A landscape with many peaks, sampled at points; each row gives a point and its height.
From any point a climber steps to the highest of the 5 points nearest to it. It stops when none of these is higher. Distance is the straight distance between rows; heights are no part of it.
kog: [117  92 109  54 111 146 105 183 130]  (h 582)
Kodo: [ 97 108 114  72 136 132 112 174 143]  (h 601)
Fuveg: [136 137 131 175 123 161 178  87  76]  (h 336)
Beson: [138 146 129 182 142 121 138 109 128]  (h 490)
Nok: [139 103 158 156 140 110  80  88 138]  (h 416)
gela: [106 104 139 109 151 120  98 137 151]  (h 563)
nal: [115  96 148 125 149 117  85 119 141]  (h 525)
Kope: [100  70 129  50 150 136 109 159 159]  (h 606)
gul: [118 128 106 121 119 132 127 155 126]  (h 697)
tez: [148 170  98 112  92 149 174 152 106]  (h 373)
Muk: [139  86 161 178 107 129 131  86 101]  (h 395)
dulev: [121 173  84  92 118 139 149 188 134]  (h 604)
dimot: [ 97  92 140  68 168 102 118 130 182]  (h 602)
pid: [118 121 146 139 162  94  88  78 147]  (h 506)
Zefi: [147 172 111  78  76 152 177 177 107]  (h 282)
fesur: [139 186 115 190 176 110 137  87 151]  (h 660)
lamol: [126 145 137 159 160 105 104  99 147]  (h 565)
Bimib: [136 110 148 174 107 142 153  90  93]  (h 288)
lorar: [136 118 149 154 156  94  76  57 139]  (h 489)
molug: [108 181 109 150 173 104 139 133 157]  (h 608)
fogu: [ 82 127 104  71 155 119 136 170 166]  (h 613)
dimaz: [140 135 143 176 142 118 114 106 130]  (h 472)
fol: [121 152  98 143 132 137 138 155 131]  (h 639)
Vazib: [100 158  86  69 137 136 131 196 140]  (h 620)
Gatas: [146 148 130 205 151 128 175  84 107]  (h 314)
mefi: [154 128 150 193 143 115 109  69 137]  (h 433)
Dadi: [136  97 137 131 102 132 118 135 116]  (h 643)
Zage: [158  94 146  32  72 147 109 181 110]  (h 281)
loteg: [138 105 140 166 120 123 111 108 117]  (h 383)
vavub: [138 129 130 169 120 142 165 112 104]  (h 339)
lek: [122 110 111  56 118 147 112 185 130]  (h 586)
fusek: [ 79 161  92  68 160 113 141 193 160]  (h 611)
Sader: [137 150 126 119  99 159 184 119  86]  (h 392)
fes: [138 123 112 100  90 145 133 164 115]  (h 548)
sop: [150 111 169 183 139  97  80  49 137]  (h 429)
Modos: [136  87 145 145  83 147 137 103  90]  (h 409)
rolub: [151 144 130  84  79 152 161 149  91]  (h 609)
fizum: [106 151 128 147 157 117 121 128 154]  (h 584)
Deva: [136 114 122 137  99 135 140 134 106]  (h 507)
Mif: [ 94 153  99 103 159 117 132 168 152]  (h 619)
dopo: [136 137  99  68 104 143 129 186 121]  (h 567)
zume: [127 171 123 168 162 114 120 106 144]  (h 612)
Mav: [ 89  92 125  56 157 121 124 165 185]  (h 610)
Gusev: [145 154 114 178 133 142 173 115 122]  (h 388)
razu: [133 142 136 169 145 112 116 104 138]  (h 538)
bano: [152 176 140  50  70 146 172 195 109]  (h 52)
Les: [131  94 148 141 115 135 104 130 118]  (h 653)
kunur: [136 145 111 145 106 148 176 134 108]  (h 391)
nebap: [126 135 136 155 165  89  88  61 151]  (h 516)
nul: [145  83 176 176 113 122 102  80 114]  (h 615)
Naba: [136  89 124  86  92 137 106 160 109]  (h 497)
kepe: [150 127 144 203 127 134 162  67 108]  (h 261)
palu: [111 145  96  99 124 139 126 173 134]  (h 644)
zes: [132  91 161 176 104 148 145  63  88]  (h 360)
Ber: [122 122 136 151 134 123 108 132 134]  (h 485)
Vukem: [108 131 136 127 164 112 105 116 150]  (h 618)
ruvub: [158 122 139  58  71 143 140 180 108]  (h 344)
Zef: [143 155 123 183 168  93 107  59 150]  (h 572)

For each start below, name the point where the climber stops.
Naba -> Les
mefi -> fesur
Bimib -> Les
Kodo -> gul
razu -> fesur
Fuveg -> fesur
nebap -> fesur
Zage -> gul
fogu -> gul
